Each row is a point on a tangle of strands that fork and nearly touch. The rows are in no order.
Points whose rows are less than 92.9 apart are linked; no others are. Some points are linked to none.
k_962: [  1 -37 -18  42   7 -30  20 -17  -2   5  -1  19 -10  13 -22  -6 -27   2
  40  24 -10]
k_944: [ 25  -7   0  36 -26 -20 -30  -8 -11  -3 -41  16   4 -48  -9  12 -32  16
  33  15 -43]
k_258: [  2 -20  -8  20  -2   2  -5  18  25  -6  53   5 -13  19 -20   3  26 -32
  15  17   8]
k_130: [-14 -18  35 -18   7 -22  33 -21 -20 -12  65  23  12  -2 -17   1  48 -54
  11 -10 -10]
k_926: [ 12  34  14  -1 -30  22 -52  11  -6 -17 -20 -17   0 -15 -21   1  14 -27
  25 -31  27]
k_14: [ -1   2  -3 -43  -6  15   1  15   6  -6   3  22   1  20 -31  -5  39 -31
  21 -23   0]
k_682: [ -8 -17   2 -55   4   1  -5 -15 -21   0  13  13   2  54 -24  -9   7 -26
  24 -16  23]
k_910: [-28  -4  10  19 -35  -6 -21 -15  26  16   8 -24 -16 -30  13   9  79 -13
  -6 -23 -37]
k_693: [ 30   2 -24  30  11  30   9  29  12 -21 -16  10   4 -38 -19  25 -12   9
  -1  16 -25]
k_577: [-32  -4  30 -16  24 -24  34 -23  -3   3  65  -6 -11  -7   8  -8  42 -10
 -11 -30  -9]
k_165: [-23  24 -12  13 -22 -57  12  35  38  19  11   3 -25  11  34  -2  45 -19
 -20  -8  13]
k_598: [-22  29  18 -23  49  39  10 -18 -34 -12 -48  -1   5  39  19  30 -52  22
  35  24  41]
k_264: [-15  21 -12  11 -38 -48  17  27  11  13  13  10 -27   7  22  -3  -1  16
 -47  -2   5]
k_487: [-24  -5 -16  27 -10  20  16 -15 -21 -25 -26   6  21  37  13  -9 -27  20
 -38  -2  31]
k_60: [-19  15  -2  13  -7  17  18  29  12  -5   1 -19 -17 -11   2   7  34   9
 -32 -35  25]
k_51: [-32  31  27 -17  16 -16  42  19  33   5   2 -18  -8  12  18  -4  38   5
 -23 -60  27]
k_11: [-11  17  -4 -53  22 -11  24 -20  -9  19  29 -17  -2  28   9 -44  -5   5
 -20 -15  28]
k_255: [ -4  27 -10   0  19 -21  17 -23 -24 -25 -22   0   5  31 -10 -26 -59   5
  31  -5  28]
k_580: [-35  39  11 -68  30  25  17 -37 -11   6  27  -5 -11  44 -11 -17  10  15
  -9   1  38]
k_595: [  9  33  16 -18  14  18 -14 -17 -51 -22 -11  21  -3  32  12  10 -59  14
 -52  16  33]
k_104: [  7 -31  -2 -43  27  -1 -16 -11 -17  10  34   5  -6 -16 -17  11   1   2
  48 -15 -18]
k_289: [ 23 -26   7  46  -2 -12 -17  -8 -30 -37 -28  26   9 -31  14  28 -44  18
 -15  16 -32]
k_777: [ -7  11 -38 -28  14   6  42  20  21 -23  14 -10   0   0 -28  12 -15  32
  -3   3 -15]
k_666: [ 20  -7 -16  48 -21 -40   8   2   3  -6  17  -4 -27 -15 -29   4 -13  -2
  11  31 -13]
k_388: [-14 -12 -12 -33  33  26  -9  10 -37  -7 -50   0  20  40  34  32 -44  -1
  42  11  17]
k_74: [ 10  31 -13 -45  24  52   2  16   0   9 -18  10  -3  24 -16 -10  12 -23
 -11  -7  21]
k_127: [  7   7  19  18  47  29  -1   8 -16  12  -2  28 -11  11  -5  -9 -37   7
  28  -4  22]
k_112: [ -8 -53  -5   8  27 -17  44 -31  -9   5  -7   7  -9  -9 -37   2   1  27
  37   9  -6]
k_542: [-36  -3  19   0 -18 -48  14   6  29  18   6  -5 -10 -12  30  22  87 -15
 -17 -30  -1]
k_955: [  6 -39  21   1  19  16  11 -22  13  21  10  37  19  -7 -11 -21  43 -35
  27 -16 -42]
k_92: [ 25  -1  24  20  16  -7 -23  30 -46 -28 -28  48  -3 -16  20  29 -55   6
  20  23   2]
k_933: [ 30 -20  21  40  16  23 -24  12  -2  12  16  23   8  -5  -1   4 -51   9
  11  -2  -7]
k_493: [ -1  -3   4 -37 -20 -33  38   9  42  -7   3 -15   1 -12 -30  14  42  -5
  11 -39 -49]
k_215: [ 17  24  35   1 -16  13 -44  16  22  10  14 -14   1 -52 -10 -32  31 -33
  20 -16  12]
k_38: [  0   4   4 -16  29 -11   9 -29 -54 -50 -24  33  21  25  32  -6 -55  21
 -33  47  25]
k_727: [ 14  -2  14 -15 -23 -34  -6 -16  26  43  14  -8 -16 -37 -15 -18  39  -7
   9  14 -63]
k_798: [ 10 -12 -10  -8  30  16  -8 -21 -33  -2 -28 -13   4  -9  -1 -26  15 -30
  32 -28  39]
k_921: [ 24 -13  -3  34  -2   2 -19   1 -32 -49 -11  30  13  -5  30   0 -24  -9
 -53  21   0]
k_756: [  4   7  17 -20 -42 -38 -14  41  31  14  45 -14 -25 -18 -11  28  19   9
  -3  -2  -2]
k_374: [ 20 -17 -13   8  -3 -33  32  14  26  18   2 -52  12 -24  35   0   4   7
 -47 -13   7]
k_229: [ 15  13 -28   4  -5  11  12  26  14 -31  10 -11   5 -17   2  32 -24  26
 -42  -2 -38]
k_558: [ 16 -48  -5  42 -13  10 -17 -29  27  15 -17 -15  14  -1 -13  10  19 -10
  27  12 -53]
k_747: [-43 -19  30  17  26  14  23 -29  -2  -3  60  16 -17  17 -18  -3  28   8
   4 -16   6]
k_665: [-34  30 -19  11  -7  21 -13   5 -26 -24 -19  28 -23  27 -18  13  -7   9
  16 -10  19]
k_238: [  8 -37 -31  13   8  -6   5 -21   1  23  29 -29   6  -6  29 -15  -8   3
 -34   6  -6]
k_52: [-16  27  34 -17  61  35  19 -32 -14  12 -28  14   0  41  -3 -15 -31   8
  40  -1  42]
k_915: [ 21 -28  43  -9 -36 -22 -15  13  57  41  25 -27  21 -23  10 -13  34 -21
 -13  -4  -9]
k_46: [-30  27 -51   5  44  36   4  -9  -4 -16   6   4   9  22  27 -20  -4   1
   8  16   5]
k_897: [  7 -63  12  -9  -9 -21  29 -27  18  13  15  -9   9  11 -34  -1   8   5
   8 -19 -25]
k_934: [ -9   2 -18   8 -39   2   1  11  24  -6  -5 -27 -11 -15 -12  47  14  34
 -19 -19 -49]
k_481: [  9  32 -22 -21  36  11  18 -27 -14 -20 -32  -7  27  43   9 -28 -51 -12
   6  30  39]
k_429: [  6 -25 -17 -50  36   6  15  -1 -11  -8  24  -5   6  19 -27   0  -9  -2
  35  13  23]
k_243: [-25  27 -16  -9 -33  -5  -4  26 -12 -13  19  18 -25  38  -6  14 -16  20
 -29  -6  13]
k_167: [ 13  -4 -26 -24  26   6  13  -3 -14   7  23  -5  17  15  20 -29 -39  14
 -36  10   8]
k_544: [ 19  -2  31  26 -56 -18 -14  29  42  19 -19 -32   7 -63 -19   7  22  -1
 -21  40  -7]
k_996: [ 19  29  30  13 -11 -47   2  23  59  43   1 -47 -23 -43   3  32  52  15
 -12  39 -40]
k_480: [ 31 -15   6   3 -22  10 -11  26  20  26   4  -6  10 -26   3 -28  27 -25
 -18   0  15]
k_283: [ 15  16 -25  10 -31  12 -47  30 -10 -15 -23  55  11  -2  13  -3 -11 -24
  -8  32 -20]
k_495: [ 14 -23   5 -17  -4 -22 -16 -13  -2  26  44  11 -28 -36 -25  -2  27  -6
  30  18 -25]
k_635: [ -4  14   7 -21   5 -38   7   0  -1  31  44 -14 -28 -11  23 -36  19  -7
 -18 -27   9]
k_85: [ -9 -16  -8  34 -18  -3 -12 -10  27  27  33 -21 -16  -4  23  -3  28   0
 -24  -6 -36]
k_600: [  9  36   9  -6  23   9  -5 -27 -19   0 -16 -21 -17  16 -10 -34  -2 -40
   6 -39  44]
k_885: [  5 -27  10 -44   2  -8  50   3  22  -2   8   0  21   9 -35 -14  30 -15
   1 -34  -9]
k_237: [-26 -25 -20  29  31  15  -3  -7 -32 -17  12  16   2  13  25  24 -38  28
   7  37  14]
k_408: [  0   2  -2  10  18 -36  62  20  36  -3  19 -41  -4  -4   7  -7  -1  14
 -24   0  34]
k_638: [ 20   8  21  -6   2  15 -49  19 -17  14 -48  26   7 -17   4  -3 -21 -19
  66 -10   5]
k_524: [-10 -23  15  13  39 -11  13  20 -48  -4 -17  23  -5   3  35  27 -60  20
  41  40  15]
k_450: [ -9   0  59 -23 -48 -21 -16  22  29   4  25 -14  -8 -21 -21  24  36   1
   5 -41   3]
k_830: [  7 -14  62 -16 -24 -48   2 -18  39  51  30 -19  -3 -24   4   7  51   0
 -13  -9 -54]
k_476: [  1  15 -19 -33   4   8   5 -18 -35 -20  -9 -50   6  20   7   1 -19   2
 -33  -3  62]
k_240: [ 27  -9 -18  16  -3 -14  30  20 -19 -29  -7  22   6 -20  13  -5 -12   1
 -67  38   6]
k_216: [-26 -13   2  25   4  13  45 -15  15 -15  13  -1  16  38 -22 -19 -19  35
  -8   9  37]
k_269: [ 27  39 -16 -12  10  -3 -29  14 -24  13  21  17 -22 -25   9 -27 -20 -10
  -1   1   1]
k_847: [-18 -42 -31  30  24  32  -7  -9 -22  13  -7  19  -4  -8  19  24  -1  22
   9  20 -20]
k_420: [-31  40   2 -18  -2  29  25  -8  -2 -20 -12 -41  -1  43   3   7   3  16
 -42   2  68]
k_726: [ 24  12 -12  10 -19 -29  14   1  21  10  -6 -10   1 -23   0 -27 -23   8
 -12 -30 -40]
k_93: [  7 -31  16  20  19  26   6   0  15  18 -33  34  12 -11 -24  -5   9  -5
  51 -29 -30]
k_594: [-16  -4 -22  -4  35  26  -4 -16   9  13  13  30   3   2  14 -34  36 -29
  25 -21 -38]
k_254: [ 14  11  37  -1 -35 -31 -28  25  66  39  14 -44  12 -53  10   6  10   0
 -23  34 -28]
k_821: [-13   2  -7  15 -62 -17 -21 -11  19   3 -20 -28 -13 -38 -13  14  36  14
   3 -16 -40]
k_980: [ 18  30   8  10   9  20 -23  17 -26  -3 -64  36  -6  32  -2   9 -37 -37
  36   5  24]
k_190: [ 12 -33  -3  36 -48   3 -48 -13 -14   0  -7 -17  13 -23  16   3  -8   1
 -14 -13   2]
k_259: [ 36  15   4  57 -11 -35   0  -9  30  15  17 -36 -23 -29 -18  -1   2  -3
   0  27 -48]
k_399: [ 28 -13  -8  32 -31  21 -14  19  53  -5 -13  -6  23 -17 -24  19  -5  -5
  12  15 -46]
k_751: [-23  47 -24  14  32  46  -8   2 -33 -23 -27  29  -9  28  17   5 -16   0
 -12  25  22]
k_748: [ -3 -27 -16  39 -17  14 -12 -17 -33   4 -31   3  10   0  18 -17  -3   3
 -18 -21  20]
k_123: [ 26  13  -8   6 -15 -18  15  10 -10 -16 -22   5   5  -2 -21 -21 -42   4
  -3 -25   5]
k_362: [  8  28   3  25 -24  15  -6  43  10  -8 -17 -10   8  -1  39   7  13 -13
 -65 -20  27]
k_538: [  3  39   3 -13  35  13  21 -34 -41 -47 -52   1  22  24  11   5 -51  10
  -2  53  55]
k_701: [ 12  24  -7 -17 -39 -13 -53  24   0   7  36   1 -14 -25   0   5 -12   8
  -6  10 -15]
k_797: [  1 -20  31  -5 -24   1 -42 -32  25  46  -2  -5   5 -45 -25 -14  47  -9
  23  42 -62]
k_371: [ 10 -14 -39 -16  12  17 -11  18 -27 -30 -43  22  31  20  18  22 -33  -9
   8  18   1]
k_505: [ 15  -5  36 -15  -6  30 -55  -1 -16   9  -2   8   2   2 -19   5  -6  -8
  35 -42  15]
k_54: [  1  -9  20  29 -16 -54  24  -2  25  33  11 -39 -41 -22  -7  36  57  16
 -21  14 -15]
k_969: [-44 -14 -24 -13  54  52  -2 -17  -9  -5  -3  13  13  21  16  -2  27  -3
  35 -12  -2]
k_253: [ -1  36 -44 -16  16  -3  42  20  -8 -56  -8  -2  11   2  -9   1 -29  16
 -23  31  12]
k_914: [  5   1 -30  -8 -17  25  -1   9 -24 -38 -47   6  29  45   4  10 -21 -14
 -35   5  25]
k_177: [ 13  13   7  52 -46   6 -39  16  12 -14  -5 -14  16 -33  30   0  -1 -10
 -38  -6 -10]
k_903: [-31   4 -21 -27  27  28  34 -21 -12 -16 -15  16  27  26   3  -8 -16  52
  34  47  31]
k_862: [-22  42  28 -14  -5  -9  12  -7  -6   1  -5  -1 -23  20  -6 -29  35 -27
  -8 -62  28]
k_413: [  7 -11 -30  13 -32  35 -45  27  20  -9   1  18  20   9   3  15   1 -16
   5  10 -21]
k_533: [ 24   2 -29 -23  10   8 -21   1 -34 -24  -7 -40   9 -17   5   4 -12 -15
   3 -16  33]
k_432: [ -6 -17 -18 -24  33 -20 -16  -1 -29  11 -10  16  -9  -4  19   4 -29   1
  74  -4 -19]
k_277: [-40 -10   4  32  -4  -8  43  -3  36   1  33   5 -19  33 -21   0  10  20
 -12  -1 -10]
k_417: [-40  25 -15 -42  20  17   4 -34 -24   0   8  18   1  56   7 -13 -31  36
  14  25  26]
k_262: [  2 -17  39 -33 -37  -1 -42  -5   9  18  27   0   9  -8 -13  -6  14   0
   8 -46 -16]
k_30: [ 18 -50 -15  28 -10  18  -6 -14   5  37 -14  12   3  -6  -4  18   6  22
 -13  31 -51]

A fork is a point with three links, a tip a point with one. Leave the first point through the second and follow the links. Name the first fork or tip that comes.
k_542 / k_165 -> k_93
k_533 / k_798 -> k_487
k_594 / k_969 -> k_910
k_748 / k_190 -> k_420

Follow the links from the first point to the second, and from the first to the third. Name the last point that the two ways share.
k_903 / k_243 / k_177 -> k_11
k_558 / k_751 / k_52 -> k_910
k_127 / k_243 / k_862 -> k_487
k_635 / k_237 / k_253 -> k_229
k_417 / k_921 / k_914 -> k_11
k_388 / k_51 / k_910 -> k_487
k_243 / k_580 / k_399 -> k_910
k_408 / k_177 / k_665 -> k_238

A fork is a point with three links. Follow the links from the first point to the second and name the forks in between, in order.
k_885 / k_450 -> k_14, k_104, k_727, k_915, k_505
k_751 / k_277 -> k_910, k_238, k_11, k_577
k_915 / k_897 -> k_727, k_104, k_14, k_885
k_487 / k_847 -> k_577, k_11, k_238, k_910, k_229, k_399
k_30 / k_123 -> k_399, k_229, k_910, k_238, k_11, k_577, k_487, k_598, k_538
k_450 / k_429 -> k_505, k_915, k_727, k_104
k_944 / k_264 -> k_289, k_399, k_229, k_910
